Each row is a point on a tangle of strands that fork, close into loops and nearly touch. The rows are in no order.
In the rows, zero is written as 128.
Points whose rows are less than 122 apart are linked; no others are. Some points are linked to none.
k_433: [151 146 128 175  94 178 159 138 132 127 145  79 157 161 132 124 114  92
 162 137  55  88 218 170 201  84 124 183 131  94  54  98 190]
k_645: [115 105 108  99 130  76 118 116 127 141 116 145 173  88 132 150 149 137
 124 118 144 188  75 127  92 126 168  75 135 153 173 140 114]
k_719: [129 110 135 137 159 100  50  90  91 170 104 152 141 104 116 161 128 157
 118 121 174 147 113  94  78 152 147 121  90 114 145  98  80]
k_197: [152 148 108 123 174 198 140 111 109  95 182 154  88 124 133 129 136 117
 108 139 128  70 153  91 144 149  90  83 102 135 161  89 116]
k_706: [ 98 126 100 113 110 101 138 104 123 191 112 191 190  78  86 145 129 116
  91 121 132 123 167  90 128 156 173  57 146 195 182 113 112]
k_820: [135 129 139  96 165  67 152 132 131 148  86 163 145  97 119 130 134 141
 102 108 135 178  78 132 161 195  99 151 168 122 153 128 100]
k_163: [115 107 155 172  92 112 113 107 121 152  99 103 109 123 103 132  93 152
 142 126 100  93 161  69 125 119 142 144 123 146 128 146 140]
k_743: [138 135 163 109 137 156 111 158 102 119 130 121 159 136 129 141 112 155
 146 121 155 156 147 155 133 154  98 211 111  68  65  99 142]
k_67: [ 99 110 106 142 114 100  64 118 119 141  84 114 152 119  94 155 113 175
 131 135 154 160 140 176  88 100 203 119  88 133  76 158 126]
k_569: [158 148 125 167  99 188 147 119 134  65 170  63 112 146 146 128 119 122
 149 149  82  81 189 111 124  77 110 155 105 115  95 114 175]
k_4: [135 115 132 180 100 171 133 138 133 147 141  82 182 154 134 116 108 108
 175 131  73 101 211 156 168  78 134 197 116  73  45 108 188]
k_435: [ 89 112 136 132 103  82 138 126 137 170  63 117 171 101 107 129  86 139
 139 120 100 172 129 141 135 156 143 149 177 145 116 150 123]
k_938: [162 150 144 166  86 150 150 131 151  44 161  96  77 133 166 128 137 138
 136 113 115 112 145 122 109  64  69 185 118 112 103 128 121]
k_108: [136 134 109 125 161 191 136 101 127  93 204 138  86 134 152 128 145 108
 123 127 134  84 133  72 103 128  87  72 116 126 178 101 121]
k_5: [ 91 137 120 113  96  88 170 125 146 181  46 159 154  99  88 123 112 120
 109 132 107 124 132 154 160 143 191  99 188 194 130 150 137]
k_587: [142 160 121 129 130 167 130 142 136  66 145 101  90 141 141 133 121 151
 129 144 123 110 150 164 138 116 114 141  90 105  88 127 134]
k_653: [126 108 142  81 130 167 115 123 107 127 209 136 183 142 137 178 155  92
 153 109 169 159  78  74  50 142  90 129 145  60 178  73 154]
k_25: [109 103 126  88 132 127 156 114 138 120 208 166 145 130 140 147 155  94
 111 105 122 138 115  68 102 156  76  73 146 111 230 117 139]
k_840: [104 104 158 164  83 119 112 128 120 162  96  98 156 126 114 128  69 138
 164 118  84 118 185 115 143 123 135 178 145 111  91 129 143]
k_579: [ 97 115 140  73 111 140 163 126 128 163 172 139 225 118 139 145 100  92
 126 108  85 151 148  90 132 183 100  94 177 113 179  96 142]
k_402: [104 124 153  99 123 129 165 155 134 161 107 105 205 125 135 120  99 111
 151 118  96 196 117 144 142 167  88 168 207  99 114 137 130]
k_366: [135 123  90  84 151  91 162 142 138 134 156 212 148 120 123 103 164 111
  92 132 163 118 105 167 154 132 169  30 111 200 194 133 120]
k_771: [150 168 149  86 160 155 100 156 107  90 147 135 114 131 136 143 128 164
 142 124 180 165 111 191 127 152  91 169  97  69  73 106 108]
k_437: [169 138 168 143 149 124  96 114 130 126 138 131  88 155 150 133 154 124
 114 114 142 116 109  60 100 138  63 179 106  75 140 105 102]
k_109: [ 88 136 112 122  95  85 133 122 130 185  34 147 171  85  83 145 105 129
 110 131 121 155 143 165 143 149 195 122 169 176 115 135 119]
k_922: [154 112 139 153 146  57 122 122 161 123 114 134  57 125 152  93 159 139
 118 116 162 154  67 135 120 105 113 156 134 151 148 160  95]
k_531: [ 95 108 128 139  99 146 120 129 131  92 156  75 105 140 143 139 121 114
 154 142 124 134 104 101  78  94 132 127 130  98 136 156 151]
k_175: [124 120 165 148 114 179 135 135 116 181 137  88 212 150 158 119 107  91
 172 142 103 116 181 136 151 118 114 200 129  84  57  86 181]
k_457: [ 93 100 130  78 124 140 146 111 119 136 200 148 199 113 129 158 128 101
 130 107 111 147 142  82  99 166 102  81 151 112 201 107 149]
k_584: [120 134 102 149 120 136 118 116 103 161  80 158 115 126  70 118 137 143
 111 150 144  53 158 102 133 111 193  78 109 202 128 143 132]
k_730: [149 164 139  57 167 173 120 157 113  96 166 127 153 136 141 150 126 145
 142 129 169 171  93 179 113 156  98 144 109  68  90 106 123]
k_129: [169 118 141 198 139 109  73 114 117 137 128 142  40 146 130 106 141 143
 126 118 159  84 118 106 111  90 125 123  64 153 135 126  94]
k_658: [124 114  99 132 144 106  54  85  92 181 105 166 167  78 101 161 141 143
 109 127 184 151 134  95  66 130 177  77 100 157 155  99  82]
k_117: [ 91 119 124 149  96 158 165 140 168 123 132  58 146 158 135 113  99  97
 159 142  59 133 159 141 148  99 131 134 159 115 101 174 162]
k_566: [113 125 120 101 146 124 109 132 106 129 117 135 144 109 122 148 108 150
 120 135 140 141 118 134 123 159 147 110 114 118 124 129 119]
k_164: [156 141 124 163 160 135  65 125 102 132 133 150  60 136 135 115 136 151
 130 130 180  94 118 158 125 125 147 100  55 143 117 113  91]
k_231: [129 131 130  76 164 126 109 140 109 115 144 137 159 110 132 151 124 153
 131 120 150 174  85 152 109 161 123 111 113  93 126 126 111]
k_737: [188 168 136 163 122 209 152  93 110  67 174  84 107 135 154 134 133 117
 129 150 104  59 190  87 123 101  84 158 109 129 115  76 163]
k_278: [153 106 145 185 145  91  64 103 122 157 124 139  57 148 137 114 157 127
 127 116 163 113  89  93  84 106 133 119  91 135 153 133  92]
k_796: [132 105 105 116 140  77  74  98 107 177 115 177 184  80 117 154 165 134
 111 113 174 177 103 107  72 123 170  64 109 159 186 101  85]
k_342: [100  96 126 146  99 104 112 122 126 116 132  99  96 129 138 137 137 127
 142 137 144 145  79  98  76  99 152  99 136 124 157 162 137]
k_258: [144 125 147 113 156  64 112 134 129 127 115 135 113 107 121 114 147 172
 137 111 166 209  74 159 115 153  86 185 150 104 115 144  97]
k_291: [171 172 115 142 156 222 150  99 103  68 179 108  97 130 141 138 133 117
 120 158 112  53 181  95 141 128  89 119 108 129 127  75 150]
k_815: [126 135  90 108 154 150 137 132 126 116 153 166 104 123 129 121 134 131
 100 144 140  90 122 132 145 138 152  47 100 168 155 138 125]
k_362: [141 135 114 136 123  94 137 134 103 165  47 177 106 132  68  90 150 130
 105 147 167  56 141 140 141  94 210 109 112 209 141 139 114]
k_474: [112  97 133 157 101  72 117 122 148 111 121 102  63 128 149 120 154 133
 142 128 165 160  60 127  87  81 145 123 148 137 153 176 129]
k_858: [126 130 140  95 151  89 132 147 113 130  98 140 145 100 105 129 128 164
 126 119 147 198  99 171 145 184  92 184 164 105 111 135 112]
k_487: [144 129 151 144 116 118 142 139 145 104 119 110  84 129 139 121 114 149
 128 117 121 126 133 103 136 129  87 173 128 120 124 141 124]
k_252: [138 156 113 120 151 129 136 150 104 115  88 182  55 122 119 131 147 124
  97 139 145  97 118 189 193 150 147 137  96 164 125 129 116]
k_891: [131 116 162 124 144 119  84 112 103 134 137 119 129 140 137 151 132 142
 138 115 156 150  93  81  74 142 106 156 116  68 141 106 113]
k_837: [142 119 150 137 160  76  53 104 100 158 114 142 128 118 133 150 142 152
 134 106 175 170  73 108  74 144 130 136  99  88 140 110  83]
k_241: [ 90 118 113 103 127 162 154 146 152 126 138  80 190 146 127 134 107 105
 143 140  83 160 131 155 136 131 139 120 150  96 105 165 148]
k_960: [148 142 138  87 159 143 133 129 131 111 180 145 115 136 160 139 149 113
 114 113 146 134  83  87  97 151  77 111 120  89 170 107 105]
k_572: [147 128 119 181  71 129 148 135 163  57 138  94  61 123 143 115 121 149
 140 113  94 105 154 130 129  56 103 159 120 142 108 170 138]
k_198: [ 73 128 127 104 104 141 137 113 127 204 114 112 225 120 127 145  66  72
 151 151  64 129 181 127 157 143 145 111 192 120 111 103 121]
k_574: [125 137  92 160 123 137  92 130 138 103 124 117  80 161 104 135 139 179
 126 147 142 102 149 185 133  79 192  88  66 142  74 157 144]
k_182: [116 124  70 102 135 127 153 128 135 135 148 191 136 132 106 103 161 123
  99 139 152  87 134 132 129 106 188  15 113 207 173 152 136]
k_257: [153 163 126 146 105 172 143 151 150  38 164 100 102 141 152 133 135 151
 132 125 123 124 163 176 130  84  86 182 105  95  61 123 132]
k_431: [103 120 123 149  95 127 158 147 166 109 109  87 113 137 119 109 100 137
 144 126  79 139 149 155 149 111 122 151 155 135  97 183 155]
k_253: [159  97 139 177 155  67  62 104 124 175 112 149  84 153 137  94 180 105
 118 115 178 122  68 101  89  97 160 101 106 162 167 127  84]
k_79: [120 108 156 139 105 100 140 145 138 126 111 101 125 127 129 110 110 147
 148 105 116 171 123 113 117 135  88 195 163 103 114 153 134]
k_725: [130 132 129 123 140  88 155 138 121 147  58 178  96 105 105 116 135 133
  95 132 145 116 107 160 178 162 157 136 138 178 142 139 117]
k_754: [121 157 148 116 103 161 175 166 139 127 111 110 142 141 129 115 107 114
 140 126  94 141 162 170 196 156  75 193 187 113  86 124 148]
k_694: [127 136 124 123 119 195 157 116 134  87 181  87 109 139 158 131 127 103
 131 143 103  90 139  70 103 117  97 114 138 118 153 115 153]
k_169: [153 107 119 123 168  75 116 126 127 157 114 181 122 124 132 108 156 120
  92 123 163 131  75 119 129 138 155  84 115 174 173 123  92]
k_27: [134 128 156 129 125 181 118 157 111 126 145 104 189 148 135 136 110 128
 157 130 131 137 170 156 141 131 113 218 107  70  52  94 171]
k_237: [125 150 108 115 146 164 127 133 124  92 142 121 101 134 133 136 118 142
 119 149 124 100 139 141 143 137 136  97  95 124 114 131 133]
k_261: [147 140 107 160 134 123  86 130 115 128 106 148  73 149 114 104 146 162
 130 144 177  83 133 173 130  87 192  84  64 171 102 145 120]
k_119: [143 127 114 124 146  80 134 135 113 152  58 181 107 131  99  92 151 137
 102 143 180  96 110 170 150 114 199 115 116 198 138 134 111]
k_642: [ 92 126 109 127  95 107 173 129 163 147  83 119 139 126 106 107 112 130
 120 137  93 122 123 132 141 118 185  82 166 186 128 184 152]
k_504: [141 113 142 112 165  49 121 116 141 146 102 155 141 110 138 130 163 129
 108 105 138 188  56  95 119 162 110 134 155 114 172 137  95]
k_517: [171 157 160 120 155 170 115 114 128 109 171 129 102 158 161 138 157 115
 115 117 153 107 114  64  90 138  56 165 106  80 143  78 110]
k_120: [ 82 127 127  82 109 147 150 120 122 183 146 136 223 107 125 149  77  84
 133 130  73 128 173 114 158 173 130  91 186 124 143  91 131]
k_49: [ 86 118 149 133  99 137 131 117 120 181 104  89 191 130 125 132  70 103
 158 140  76 122 174 114 147 136 140 144 169 119 102 120 136]
k_360: [116 128 132 101 129 212 163 121 120 145 183  89 197 144 158 117 113  76
 148 146  85  93 172  95 139 141 109 127 152 110 110  79 189]
k_82: [131 153 124 156  97 166 151 141 137 107 123  87 121 149 112 134 101 115
 145 140  57  90 197 162 201 114 136 159 132 113  79 128 172]
k_862: [159 151 143 144 108 117 152 153 140  86 115 141  66 112 130 113 129 156
 115 107 130 120 145 153 171 133  61 206 137 125 103 134 106]
k_511: [103 152 108 122 124 168 144 145 131 102 117 102 123 149 102 151 119 123
 121 144  83 117 170 191 194 144 150 142 117 106  80 138 159]
k_764: [166  98 118 143 168  55 102 118 127 176  87 178 128 148 119  77 174 104
  96 125 172 113  83 113 117 107 180  99 122 195 173 107  79]
k_607: [155 116 104  93 167  75 139 138 141 138 142 192 143 114 145 107 166 120
 103 122 171 154  65 163 143 133 162  60 125 179 187 126  98]
k_797: [112 125 132  82 134 157 157 158 133 120 140  97 193 133 140 133 111 112
 145 127 110 179 108 143 120 151 106 141 162  91 113 145 140]
k_264: [108 121 125 151  95 187 137 122 135  83 174  52 116 155 147 131 126  98
 159 153  96 102 146  92  92  78 124 141 126 103 123 134 176]
k_395: [156 120 150 133 173  52 108 119 147 140 113 150  92 124 145 111 162 132
 113 110 163 173  56 120 123 144 102 154 138 116 150 136  84]
k_738: [116 141 109  83 130 155 164 148 157  77 173 105 121 131 162 129 128 120
 123 134 118 145  94 138 115 126 105  96 138 113 140 153 134]
k_377: [114 120 126 155 115 130 116 112 115 139 101 123 105 123 104 127 106 149
 125 144 117  84 148  93 132 126 163 109 109 162 129 148 136]
k_909: [100 106 160 133 101 103 151 143 140 159  97  99 166 128 126 110  94 130
 161 109  95 186 128 125 129 144  91 189 198 108 111 156 131]
k_809: [137 163 127 132 121 134 154 151 120  95  93 151  62 117 118 131 126 138
 109 128 114 105 147 172 199 152 109 171 123 138 112 135 130]
k_672: [133 115 123 101 154 113 134 117 142 122 207 175 113 130 156 137 169  88
 104 105 141 140  83  88  99 147  82  63 125 109 220 117 108]
k_527: [103 128 111 133 107 117 161 138 161 116  90 112 105 131 105 117 107 143
 124 137  99 130 132 164 159 125 151 121 151 162 107 183 155]
k_242: [133 130 100 175  91 131 125 135 167  78 124 106  63 140 121 116 129 163
 131 138 108  99 152 158 132  61 157 119  94 156  92 179 153]

A fork is a point with three links, a tip a point with one. Leave the first point through the second and follow the links. Name the first fork or tip that comes.
k_164; k_129 => k_237
k_672; k_960 => k_645
k_431; k_117 => k_909
k_694; k_108 => k_264

How many points has the smallest loop of links through each point below? Write none if it is on no loop.
k_237 => 18
k_435 => 11
k_258 => 5
k_694 => 7
k_433 => none
